The views of a scene show one set of named points, each view turned or mirrored, shifted and resized as a whole, with a little noise and some points left out.

Scene 1
View 1
Zumos: [ -3 -37  14  33   9  -4   9   4 -20  24   2 -15  28  -3 -22  16  26  24
 -15 -10 -38   7 -15  -8   7 -25]
Kazi: [ 25 -22   1  19  14  -2  10   3 -20  -6   2 -10   0  -8 -28 -10  34  -1
  40   0   3  -2  -1   3  -2   8]
dadeb: [ -6 -27  34  19  19   6 -15  16 -15  17 -10  -7  18   8 -12  -8  19  -2
  15   9   0 -18  11 -12  -6  -3]
Nirog: [ 43 -32  -3  26  23  -2  17  -6 -28   8  -5 -13  -8 -15 -39   5  35  10
  51   0 -10  11 -14 -14   1   5]
Degu: [ 12 -42 -20  31  31  12  19  14  -5  -1  17 -26  18 -11 -35  -2  13 -16
  -1   1   6  24   5 -14  13  -6]
zafif: [  9 -23  -7  11   0  -6   5  13  -5  -7  -1  -9  19 -12 -21  -1  29   6
   9  -7 -11  -6   2  16  -5  11]
figu: [ 18 -38   0  36  23   8  23   9 -17  -1  12 -20  15  -6 -37  -6  28 -11
  19   8   1   7   6  -1   3 -14]
digu: [ 27 -29 -11  30  17   0  25  -2 -34  11  24  -4 -16   5 -29  -6  36  -9
  21  21  -5  13 -22  -2  19 -10]
risut: [-13 -28  21  -5  12  -1 -29  25  -1  21 -29   5  22  -2  -2   8  13   4
  -1  15 -18 -30  15  -2  -4  18]
Boz: [ 16 -30  -6   7  16  -5  -5   7  -9  15 -14  -7   7 -16 -20  13  21  15
  14  -4 -23   2  -8 -11   4  18]
Lazu: [ -4 -18  -8  -1  15   3 -15  12  -3   4   5  -8   6  -2  -7  -9   9  -3
   3  -9   6   4  -2 -11   9  27]
lupab: [-22 -23  17   3   3   2 -19  31   2   6  -7   2  30   6  -3 -10  17 -11
 -14  17  -2 -32  23  18  -6   6]
Modez: [ 26 -29   2  10  19  -5  -1   1 -23  23 -14   1  -7  -8 -21  12  27  13
  28   8 -25   0 -16 -15   8  12]
dasud: [ 17 -35 -19   8  17   1   6  20  -2  -2  -4  -6   9 -14 -25   3  23 -13
  10  20  -5  -6  11  10   4  16]
Vidat: [ 11 -24   3  32  19   9  12   5 -14 -15  19 -25  14  -2 -31 -24  24 -12
  32 -12  23  10   7  -6  -4  -2]
mopo: [ -2 -27  -6   1   6  -7 -12  13   1  14 -14  -7  21 -15 -10  14  13  22
 -12 -16 -31   2  -7  -4   5  18]
Vilo: [ 19 -25  10  18  10  -4   5   6 -18   1  -7 -10   9  -7 -25  -3  33   8
  33  -3  -8  -8   0   5  -8   5]
mez: [ 10 -36  -9  -1  22   0 -11  21   2  10 -21  -4  14 -17 -17  12  12  -3
   5  13 -15  -8  10  -3   3  24]
Sibol: [ 16 -39 -11  24  17   3  18  16  -8   1   2 -14  19 -12 -33   4  26  -8
   5  13 -10   2   8   7   4  -5]
momav: [ 22 -41  -6  22  21   0  12  10 -17  16  -6  -8   8 -12 -31  12  28   2
  12  14 -23   4  -4  -5   8  -3]
View 2
Zumos: [ 33 -55 -15   3  17  41   3 -21  16   9   5 -22   3  -8   5  -7 -11 -34
 -48 -19  -9   4 -23 -21  11  -6]
lupab: [ 11 -15  -6 -25  -3  21   8 -13  -1   8 -38   9   7   1   2 -23  -7 -13
 -11   7  29  42   2  -9 -11  30]
mez: [ 22 -20  -2  -4   1  29   2   1   3  14   0   8   1  31   1  -3   0  -8
   2 -19 -11  35  -9 -35  11  20]
Vilo: [  5 -16   1   0   5  26  -4  -4  -4   5  -7 -10   0  -4   1   1 -11 -11
   0  -5 -40  16 -20 -28 -11  -6]
momav: [ 24 -31 -15   1   9  33   2   2  -1  15  12  -7   1  16 -10   0 -13  -7
 -11 -19 -24   4 -18 -29   7 -14]
mopo: [ 28 -36   5   9   4  29   4 -22  25   3  -1  -5   5  21  15   2   9 -24
 -20 -15 -11  35  -9 -38  16  28]
dasud: [ 15 -12 -11  -5 -11  24   6  13   5  15  -2   8   3  17  -8  -6 -11   8
   5 -10  -9  23 -10 -32   2  -1]
Vidat: [  9 -10  -6 -15 -11  43 -21  19   4  16  -4  -6 -17 -40   5 -14 -11  -3
  10 -11 -29  25 -43 -38 -12 -19]
zafif: [ 10 -16   0   7 -11  20   6  -5  20   2 -10  -4   4  -3   8  -4  -7  -6
  -9   1 -21  25 -16 -33  -2   2]
digu: [ 20 -15 -32 -12   5  26 -15  19   1  21  16 -20 -11 -12 -19  17   2   0
 -10 -10 -23 -23 -35 -40  -4 -27]
Degu: [ 31 -29 -20 -13 -13  51  -8  24  17  26  17   4 -14 -12  -3 -20 -14   2
  -4 -29  -7  22 -35 -43  13 -19]
Modez: [ 19 -25  -7   2  24  27  -6  -7 -10  10  11 -15   1  27  -8  21   4 -17
  -4 -19 -40   4 -16 -35   1   4]
Sibol: [ 17 -26 -17   1 -10  32   9   8   9  13   2  -1   3  -1  -8 -17 -26   3
 -12 -12 -13  12 -18 -26   2 -22]
Nirog: [ 11 -19  -4  10  10  35 -10   9 -10  11  20 -17  -7   4  -8  13 -12  -7
   7 -22 -67  -1 -32 -41  -2 -27]
Lazu: [ 26 -16  -2 -14  -7  31 -15   4  23  14  -1   1 -10   2   9   4  19 -11
   2 -12  -3  34 -24 -48   6  23]
Kazi: [  4  -7  -3  -1   0  26  -9   8  -5   8  -2  -9  -5  -9  -3   5  -9  -3
  10  -6 -43  12 -27 -34 -12 -13]
dadeb: [ 12 -23  -2 -25  22  38 -10 -13 -23  15 -20  -6  -4  -7   0 -13  -8 -26
  -5 -12  -9  32 -16 -12 -13  14]
figu: [ 18 -24 -18  -8  -4  42  -4  16   1  18   5  -5  -7 -19  -7 -17 -24  -1
  -6 -17 -21  10 -32 -29  -2 -29]
View 3
mez: [-11  -6 -18   7   1  -8   8 -10  -9  -9   4 -36  -9   0   5  16   6  13
  -6  -6   8 -14  -8 -10   7 -11]
lupab: [ -7   1 -16 -14 -11   0  11 -19  12   8  11 -48 -12  10   3   7  20  19
  11  14   6  -5 -13  -2 -25 -22]
digu: [-14 -19   9  19   2 -29  -5  -6 -14  18   7   0   2   1   5   5  30  -2
 -23 -25  15  -1  -3   5  -7  -5]
Lazu: [ -9 -16  -6   3  -7  -9   3  -7  -5 -10   0 -19  -6   4  17  15   2  15
   3   4  17 -12  -3 -19 -11  -6]
mopo: [ -4  -9 -14  -3 -11 -13   5 -20  -4  -4  -4 -38   0   7   7   4  -3  23
   5 -11  16 -25 -10 -16  19 -10]
zafif: [ -8   7   1   3 -11 -17  -5 -17   5   1   6 -22 -10  -1   9   5  19   8
   0  -7  13 -22 -15  -6   4 -11]
Vidat: [-13 -15  27  16  -8 -29  -9  -6   1   0  14  -5 -18  -8   9  21  28   5
 -13   3  25 -23  -5  -3 -18 -15]
Sibol: [-10  -7   2  12   0 -20  -6 -12  -1   4  13 -32 -13 -10  -3   7  30   9
 -17 -11  16  -8 -11  -4   4 -11]
figu: [-12 -17  17  16  -1 -29  -8 -10  -3   9  16 -22 -14  -8  -4  12  35   6
 -21 -11  22 -13  -7   1  -3 -13]
risut: [-10  -4 -27 -10  -6  -1  24 -17  -6   4   3 -49  -8  17   2  18   4  18
   8   2   0 -15 -10   2  -8 -24]
Kazi: [-16   1  10  16  -5 -25  -2  -8  -7   3   8  -3 -10   2  11  18  23  -3
 -11 -13  11 -23  -9   5  -4 -15]
Modez: [-14 -10 -10  12   0 -21  12 -10 -23   8  -2 -14   2  12   5  15   8   3
 -11 -28   7 -21  -6   5  13 -11]
Boz: [-10  -8  -9   9  -4 -18   7 -13 -14  -3  -1 -23  -3   6   7  13   4  11
  -6 -18  13 -24  -8  -6  17 -11]
momav: [-11 -13  -3  14   2 -23   1 -12 -14   9   7 -28  -3  -1  -4   9  23   8
 -19 -23  13 -12  -8   1  14 -12]
Zumos: [ -1 -29   9  -3 -14 -30   3 -24  -5  24   4 -39   5   7  -8  -5  17  26
  -7 -22  25 -24  -7  -3  18 -17]
View 4
zafif: [-11 -22  14 -17 -23   4  -5  -8  27  14   9  -4  14  -3  25 -11 -26  -1
   5  -9   1  15   2  13 -14  -1]
mopo: [-32  -4  22   0   0   4  -4   0  18  38  -2  -4  33   7  32  17 -21 -16
  -6 -14 -22  -3  13  26  -7 -12]
Vilo: [ -7 -33   9 -19 -18  13 -10   6  31   7   2  18  22  -4  25 -36  -9  -3
   8 -22  -3   6   6   7 -19  -5]
figu: [  6 -27   0 -16  -8  -1   5  -7  21 -22 -21  -5  24  -3   1 -41  -9   7
   8 -23  -7  17   5 -19 -27  10]
risut: [ -7 -18  30  -3  20  12  -9  27   5  44   4   0  12  21  35  -2 -21   2
 -12 -11 -21   8   9  24  -8 -56]
Degu: [  7 -10  -1 -13   1 -10   1 -17  11 -29 -33 -27  34 -11   1 -26 -15  -2
  -5  -4 -21  20  -2 -16 -26  19]
dadeb: [ -1 -26  23 -13  20  10  -4  24  21  21  -7  15  27  17  26 -41  -9  10
 -18 -19 -15  20  12  -4 -19 -31]
Boz: [-19 -15   7  -7  -6   8 -10   4  19  15 -10   7  33  -6  27  -4  -9 -23
   3 -16 -20  -8   9  24 -15  -5]
Zumos: [-33  -7  14   5   5  -4  23  -9  30  23 -21   2  47  25   8   1 -18   1
   0 -47 -12  12  32 -14 -16  12]
Vidat: [ 10 -30   9 -30 -11   0  -9  -8  35 -20  -8   5  31 -15  22 -60 -11   5
 -13   0  -3  32  -6 -16 -24  19]
Lazu: [  4 -17  14  -7   9  -4  -9  -2  14  17  -2   0  32 -10  34 -13 -26 -16
 -27  23 -20  22  -9  19 -15  -2]
dasud: [ 11 -24   4 -12  -9   3  -8   1   1  -3  -6 -15   5 -10  13 -13 -22  -4
  12  -2 -13   6  -6  15 -20 -15]
mez: [ -6 -14  12  -7   4   4 -15   6   3  11  -9 -13  19  -4  26  -1 -16 -13
  -2   0 -25  -2  -1  26 -14 -21]
lupab: [  8 -23  33  -9  15   2   3  13   5  38  15 -15  -2  23  27 -10 -39  25
 -16   0  -5  37   1   8 -10 -47]
Nirog: [ -9 -36 -13 -16 -23  13 -12   2  32 -21 -21  29  37 -20  14 -40  10 -27
  22 -32 -15 -16   9   9 -27  16]
Kazi: [  3 -38   0 -22 -20  10  -9   2  31  -8  -1  21  22 -15  21 -44  -7 -10
   9 -12  -2   9   0   8 -24   6]

Which points are out of place in each view (at most two, in the order of its rows)? Write - if all are in place.
view 1 => mez
view 2 => Sibol, Lazu
view 3 => digu
view 4 => mopo
